Each row is a point on a landscape with many valleys, with its height.
From any point a ball rolls to the lowest of the 2 points nearest to it. It stops when none of these is lower. Distance is the straight distance between rows; heights are no part of it.
k973: -20	-6	16	4	-13	-3	37	-20	21	-35	-54	13	7	1	24	-14	2	-9	-24	-30	21	13	8	6  h=26.5
k456: 27	14	41	-23	-5	20	22	-26	-23	21	5	-39	12	7	15	16	6	22	15	29	-48	-36	22	33  h=45.3
k352: -28	-26	42	46	12	30	22	9	-12	-7	-19	-21	23	-11	6	22	30	15	6	-4	-25	-49	10	-1  h=41.2
k825: 20	2	-11	11	25	45	-14	-21	-50	2	40	-16	15	9	45	-25	11	-37	23	40	-36	29	38	-30  h=20.7
k720: -5	26	-28	2	14	-35	3	-36	10	-10	3	-31	3	15	-33	9	29	-3	-19	45	6	-15	-7	13  h=51.0
k740: 9	-5	21	-51	-40	-33	-22	-36	27	34	3	13	-13	3	7	-21	-2	-13	5	-42	-9	26	-20	-7  h=49.2
k778: 10	14	8	-28	-12	45	26	-4	-31	32	19	-8	6	-1	7	16	26	7	-1	1	-41	-30	10	31  h=43.9
k525: 18	11	-2	-17	-14	-33	3	20	-9	-23	7	13	19	20	-9	6	-8	10	-38	10	51	32	0	13  h=55.8
k465: -24	3	12	-15	-19	-27	-25	6	42	-5	-13	18	33	17	16	6	-30	-28	-55	-44	31	36	-30	-6  h=15.3
k160: -4	46	15	-26	11	38	-17	-31	-8	-12	-17	-66	-10	-13	34	-14	-8	24	50	44	-26	12	35	31  h=27.9
k150: 10	-26	-3	-12	-8	1	38	-59	22	-3	-66	-47	-18	17	21	-21	-13	10	-32	-7	0	2	21	59  h=37.7
k603: -10	-15	21	46	32	39	9	-12	-16	11	6	4	6	-11	0	-5	32	-5	-10	-13	-22	-21	4	-24  h=38.6
k906: -46	-8	-8	21	17	-24	-35	36	-23	-2	29	23	-22	18	-28	33	8	-16	-7	2	10	28	-39	-39  h=31.5
k5: 19	3	2	-6	-11	10	-7	12	0	23	-13	19	-5	0	16	-13	-30	-6	-37	-43	5	7	3	4  h=63.9
k382: -9	-5	8	-20	-24	-27	-34	-23	4	27	25	10	5	15	-13	1	7	-32	6	-14	-10	21	-31	-33  h=54.0
k96: -15	-38	-4	-8	-10	0	-5	28	9	4	-39	0	-4	30	32	-14	8	-34	-1	-26	-29	23	1	-40  h=22.7
k371: -11	-19	24	-25	-18	11	-14	-31	-23	14	30	-31	14	-6	40	-55	-9	8	35	-17	-10	33	25	1  h=32.2
k980: -30	-31	-13	19	17	39	-39	4	-31	2	43	27	8	-6	-6	-34	4	-16	32	16	-12	25	-1	-23  h=23.8
k192: 0	32	-14	-34	1	-4	-5	-32	2	-15	-13	-27	-2	-21	40	-21	-16	15	33	23	7	3	28	20  h=22.1
k510: -29	-2	-8	-10	22	41	-10	12	-35	-24	16	14	17	2	8	-34	12	-10	9	-12	-3	11	3	-17  h=31.2
k238: -36	17	-36	-28	-17	-18	16	-14	25	-25	13	3	22	-23	23	14	-10	-16	-12	20	24	9	1	0  h=44.3
k699: 30	11	-8	0	41	0	-9	-13	-43	14	1	-24	15	-2	-2	-23	-10	10	22	-7	-13	-35	1	-7  h=66.5
k814: 19	36	1	2	26	44	-18	-47	-35	2	15	-44	9	-2	26	-36	24	-15	30	34	-30	9	23	-1  h=28.0
k997: -6	1	13	-18	-40	26	14	5	4	30	-15	-6	-28	-7	31	-12	-30	4	-7	-43	-5	8	16	28  h=62.9
k287: 30	14	26	-11	-9	-5	35	-21	9	16	5	-1	0	-8	-14	21	1	41	21	41	-27	-28	11	20  h=46.1
k834: -9	-1	8	1	-21	19	4	-34	62	4	-43	-11	-17	-26	-2	-6	3	16	12	1	-10	-11	9	31  h=34.7
k426: -12	10	-13	16	29	19	2	46	-31	-23	9	-15	19	-7	-9	16	14	14	5	13	-3	-61	1	11  h=36.6
k659: -27	-14	5	36	10	1	-44	11	-9	1	53	57	-4	-19	6	32	-19	-33	40	7	-10	8	-36	-48  h=21.0
k752: -13	-37	9	35	5	31	-37	30	-54	15	71	17	-4	8	-15	3	22	-9	22	8	-20	4	-12	-1  h=15.1
k863: -19	5	7	-13	-20	15	-4	-11	18	-10	11	5	34	-20	7	4	12	-12	3	13	6	3	6	-1  h=39.1
k891: -10	19	-6	-52	-11	-14	-14	-42	0	7	16	-36	8	-2	15	-26	24	-7	26	6	1	-7	12	5  h=6.2
k698: 9	-31	-3	30	0	-31	3	13	-1	21	0	-7	2	36	-26	27	10	3	-49	0	13	0	-14	-21  h=37.6
k589: -26	-26	6	-2	-23	-37	-4	-12	52	-3	-15	19	-9	8	6	-3	-43	-9	-24	-38	15	38	-13	-9  h=27.0
k631: 49	25	24	4	13	7	32	-7	-2	3	11	35	-15	-22	-23	16	24	37	9	14	-5	-17	3	-2  h=44.7
k457: 30	5	-7	14	16	-4	-9	-12	-19	30	16	11	2	-7	0	-6	-25	-3	-5	-30	-10	-18	-17	-17  h=65.2
k613: 2	-1	-23	22	18	1	-12	3	-20	3	58	38	18	-19	-1	17	-18	-27	24	16	-16	-17	-14	-28  h=11.0
k496: 0	5	26	5	4	32	6	-23	12	-5	-20	-11	10	-4	8	-1	36	-4	-3	30	-10	-15	26	3  h=34.6
k920: -17	-25	-15	7	4	19	-9	25	-14	14	-5	-23	3	4	35	0	-11	-26	20	-5	-29	-11	2	-33  h=11.9
k583: -14	-17	-10	48	13	-40	-24	32	-12	15	14	-2	-28	15	-34	44	3	9	-28	-13	7	-13	-38	-37  h=35.0
k327: 10	-7	8	41	20	9	36	-16	21	-19	-38	-9	6	9	-28	10	-7	16	-48	21	18	-20	9	39  h=41.3
k188: 0	-2	-14	-12	-31	-3	-29	1	47	26	-35	-24	-8	-2	4	-10	-13	-8	19	-12	-1	-10	2	9  h=37.9
k850: -9	5	7	-44	-22	-34	-24	-34	-18	13	15	-29	3	0	4	-44	-3	19	46	-2	19	33	13	13  h=23.3
k965: 8	-14	9	-16	-25	-29	-30	-2	-14	8	3	0	21	39	11	-13	-1	-10	-23	5	32	53	2	-17  h=53.5
k599: 9	15	-31	-7	10	-36	-13	9	4	-9	45	27	41	-8	-18	26	10	-25	5	9	-3	-21	-32	-37  h=23.4
k301: 18	31	-30	39	25	-3	-28	-6	-6	-6	22	24	12	-11	-28	4	9	-9	9	41	30	4	2	-26  h=42.5
k638: 1	14	-21	21	14	10	15	-14	10	0	9	-6	-4	-18	-36	8	-20	19	-38	2	17	-27	0	33  h=43.5
k313: -5	-41	-7	-12	14	-16	-12	48	22	7	-23	38	7	30	6	1	-2	-30	-32	-22	-12	7	-29	-51  h=31.4
k743: 12	-10	-6	17	9	33	-35	4	-63	39	64	-10	-3	14	-13	-15	38	-23	46	13	-44	1	-7	-19  h=20.9
k713: -28	24	-29	12	28	45	-27	11	-52	1	32	-28	-17	-25	17	-2	-10	-15	38	13	-19	-16	14	16  h=27.8
k310: 25	3	29	30	-13	-29	39	28	26	-27	-39	7	-22	4	-50	26	19	32	-12	-13	34	7	-12	5  h=46.0
k738: 34	1	-14	-1	10	42	-38	16	-42	39	9	-33	-26	15	-1	-18	33	-8	36	29	-45	-2	12	-5  h=25.8
k248: 16	-13	2	5	12	4	-23	28	-44	3	22	17	25	21	11	-16	18	-4	12	8	8	17	0	-34  h=20.4
k650: -9	-13	21	35	-9	-17	19	26	20	-2	-29	23	-41	9	-46	39	34	11	5	-19	11	-10	-10	-15  h=44.5
k967: -12	-41	18	-6	-7	36	37	11	32	-18	-30	43	12	-18	-12	-26	-3	4	-4	-23	0	-3	14	14  h=37.0
k122: -23	-19	-2	-23	3	9	-16	-36	-11	-17	0	-36	4	6	21	-73	17	5	41	-5	-13	59	18	-14  h=38.0
k133: 31	28	10	3	-2	-16	63	39	3	-40	2	-3	12	-10	-11	42	-23	42	-18	12	12	-31	12	45  h=37.5
k105: -17	-15	17	1	17	32	25	-13	4	-7	-6	19	12	-1	-9	-20	2	-13	-40	-25	-11	-15	-3	1  h=42.0
k570: 7	-23	15	-29	-29	-26	31	-33	14	1	-33	-31	-12	8	-13	-24	2	28	-9	-9	12	8	21	41  h=40.2
k758: -15	-1	24	14	-10	15	7	-19	23	-5	-23	-34	3	-17	3	-12	-27	28	16	22	18	-5	34	25  h=31.6
k145: -14	-26	1	17	1	21	50	-27	11	-4	-72	-30	-24	2	12	-8	-7	-16	-21	-24	-18	-21	14	34  h=35.4
k7: 24	-6	20	63	3	-6	7	-5	-1	12	-23	-16	2	22	-24	28	1	26	-36	10	12	-16	3	9  h=39.7
k125: -4	24	15	-6	-26	1	23	-22	10	2	-48	-21	-65	-7	10	18	-8	18	-2	4	12	10	26	33  h=61.7
k749: -7	-11	8	26	-27	-14	-36	24	21	18	-31	-20	-22	11	2	2	-4	0	20	-17	2	-7	-7	-33  h=40.6
k196: -31	-8	7	37	-4	-17	-28	23	-10	3	41	16	-20	-3	-3	49	20	-5	34	10	0	-7	-29	-54  h=26.7
k414: -10	30	18	12	-13	16	-24	-11	-4	1	-32	-39	-21	-11	36	-6	-20	11	22	16	16	18	34	6  h=28.2
k534: 8	7	23	-19	-29	38	33	1	11	1	-41	9	-36	-21	31	10	-29	30	5	-5	-2	-4	38	47  h=62.2
k523: -1	-16	3	19	-25	-31	5	16	40	1	-63	2	-29	15	-20	20	9	-6	5	-26	3	2	-13	-26  h=42.7
k757: 14	-19	-15	6	17	8	-31	5	-47	-1	43	2	31	30	29	-14	17	-49	32	30	-18	27	-2	-44  h=7.7
k725: -9	-4	-34	-34	-14	-32	12	41	30	-8	16	27	-24	-8	-45	21	-26	0	-29	-14	26	26	-27	21  h=54.1
k189: 15	55	23	3	13	44	-17	-20	-13	-14	-17	-38	14	-19	27	-2	24	10	15	40	-27	-8	25	16  h=31.1
k848: -31	-9	-8	-9	-31	-39	-28	-44	14	17	45	18	-22	-1	-30	18	-16	-12	15	-1	4	47	-37	-24  h=56.9
k817: 10	29	-18	7	-18	-8	34	-20	54	-1	1	4	-10	-38	-19	29	-45	18	-34	-4	22	-8	-4	45  h=45.9
k25: -1	9	-24	-2	1	-27	13	46	14	-10	-8	44	-31	-5	-31	11	-16	13	-13	-32	30	-3	-39	-22  h=56.6
k364: 27	-5	-6	61	45	-6	-51	0	-27	-7	35	24	27	4	-13	3	25	-14	5	20	6	-12	-13	-31  h=38.9
k664: 0	-19	10	-43	-13	-19	15	-37	32	19	-25	-4	-15	5	10	-30	2	4	-18	-50	5	8	-1	26  h=43.7
k550: -5	0	-11	-26	-6	-11	-55	-20	-22	8	38	4	6	27	11	-37	11	-30	14	13	17	62	-2	-21  h=50.2
k654: 9	-28	-2	-3	1	27	53	-23	33	-18	-50	12	3	-3	17	-13	-5	-3	-15	-3	-8	-4	22	25  h=32.4
k509: 8	-47	1	37	45	-23	-43	23	-14	-10	30	27	44	31	-13	5	17	-38	-12	4	-11	-7	-33	-46  h=34.9
k131: 19	40	-39	-11	7	-18	-11	2	8	5	2	24	-37	-16	-30	-5	-13	13	-5	-14	23	9	-14	-5  h=59.1
k588: -39	-12	-13	-57	-15	4	-41	-14	-1	-3	30	-7	0	8	18	-69	21	-15	24	-10	5	52	13	-3  h=44.6
k152: 13	10	-14	-14	-19	-37	53	36	28	-19	-5	-1	13	1	14	50	-2	10	-13	25	4	-25	5	13  h=34.8
k856: -8	32	-20	-12	36	44	-1	28	-51	-17	11	-19	-1	-11	24	8	-12	13	14	22	-13	-46	24	31  h=32.5
k13: 17	27	-5	9	6	7	23	-7	2	3	-38	16	-43	-6	-14	6	3	18	-15	0	16	9	7	5  h=60.8
k181: -7	-6	12	29	24	21	-2	41	-31	-19	33	23	5	-11	-24	16	41	31	2	-5	5	-31	-9	-1  h=39.9
k57: -5	25	21	-9	-14	10	34	8	-19	8	7	-19	-19	-6	14	18	8	14	-18	-10	-6	-18	1	20  h=42.2
k459: -6	-32	-2	-14	14	-7	9	31	-17	-21	10	31	15	18	-7	-15	-20	12	-26	9	30	29	-1	-11  h=57.9
k34: 11	13	-15	-16	-25	-22	36	18	81	-9	-26	24	1	-36	-22	18	-26	-5	-32	-32	27	0	-11	38  h=48.5
k832: -15	8	4	-29	-11	-41	-27	21	29	-17	30	51	32	9	12	4	-26	-33	-20	-19	18	28	-40	-23  h=30.8
k727: 25	24	15	29	48	21	10	14	-11	-12	-3	30	-14	-21	-36	12	39	35	17	1	2	-48	-3	0  h=42.6
k820: -16	13	-31	-13	-20	28	-26	18	-14	26	30	-22	-1	-14	23	-3	-17	-22	39	9	-33	-13	2	3  h=21.6
k401: -14	35	-26	-21	6	-39	20	-7	9	-33	-16	-29	4	-1	1	14	2	16	-4	32	27	-6	-2	4  h=48.6
k257: 16	22	-24	-24	-13	-27	23	43	33	-8	10	20	12	-23	-25	7	-23	16	-15	-2	29	-8	-14	31  h=51.5
k47: -4	-26	3	1	-17	-49	34	-10	50	-30	-52	20	-6	16	-1	5	-11	-18	-36	-27	29	34	-7	-3  h=15.8
k988: 54	11	8	-15	38	12	15	-6	-21	-3	-43	-20	4	3	2	-20	-9	26	20	4	-20	-42	23	12  h=67.5
k366: 16	-1	-16	-9	-9	-42	19	20	11	1	11	8	14	6	-3	29	-4	2	3	5	-6	-15	-20	-15  h=31.3
k66: 20	20	7	-7	-6	3	54	15	-6	0	-7	-2	15	-14	4	23	-35	23	-29	-23	4	-40	2	45  h=39.8
k393: 5	-44	-8	-5	17	-16	-15	27	-7	12	20	20	40	39	1	-3	2	-26	-34	-6	-16	2	-20	-12  h=29.4

For each start below, name the point where the ball stops.
k287 -> k920
k5 -> k613
k650 -> k891
k310 -> k891
k817 -> k613
k401 -> k891
k525 -> k891
k720 -> k613
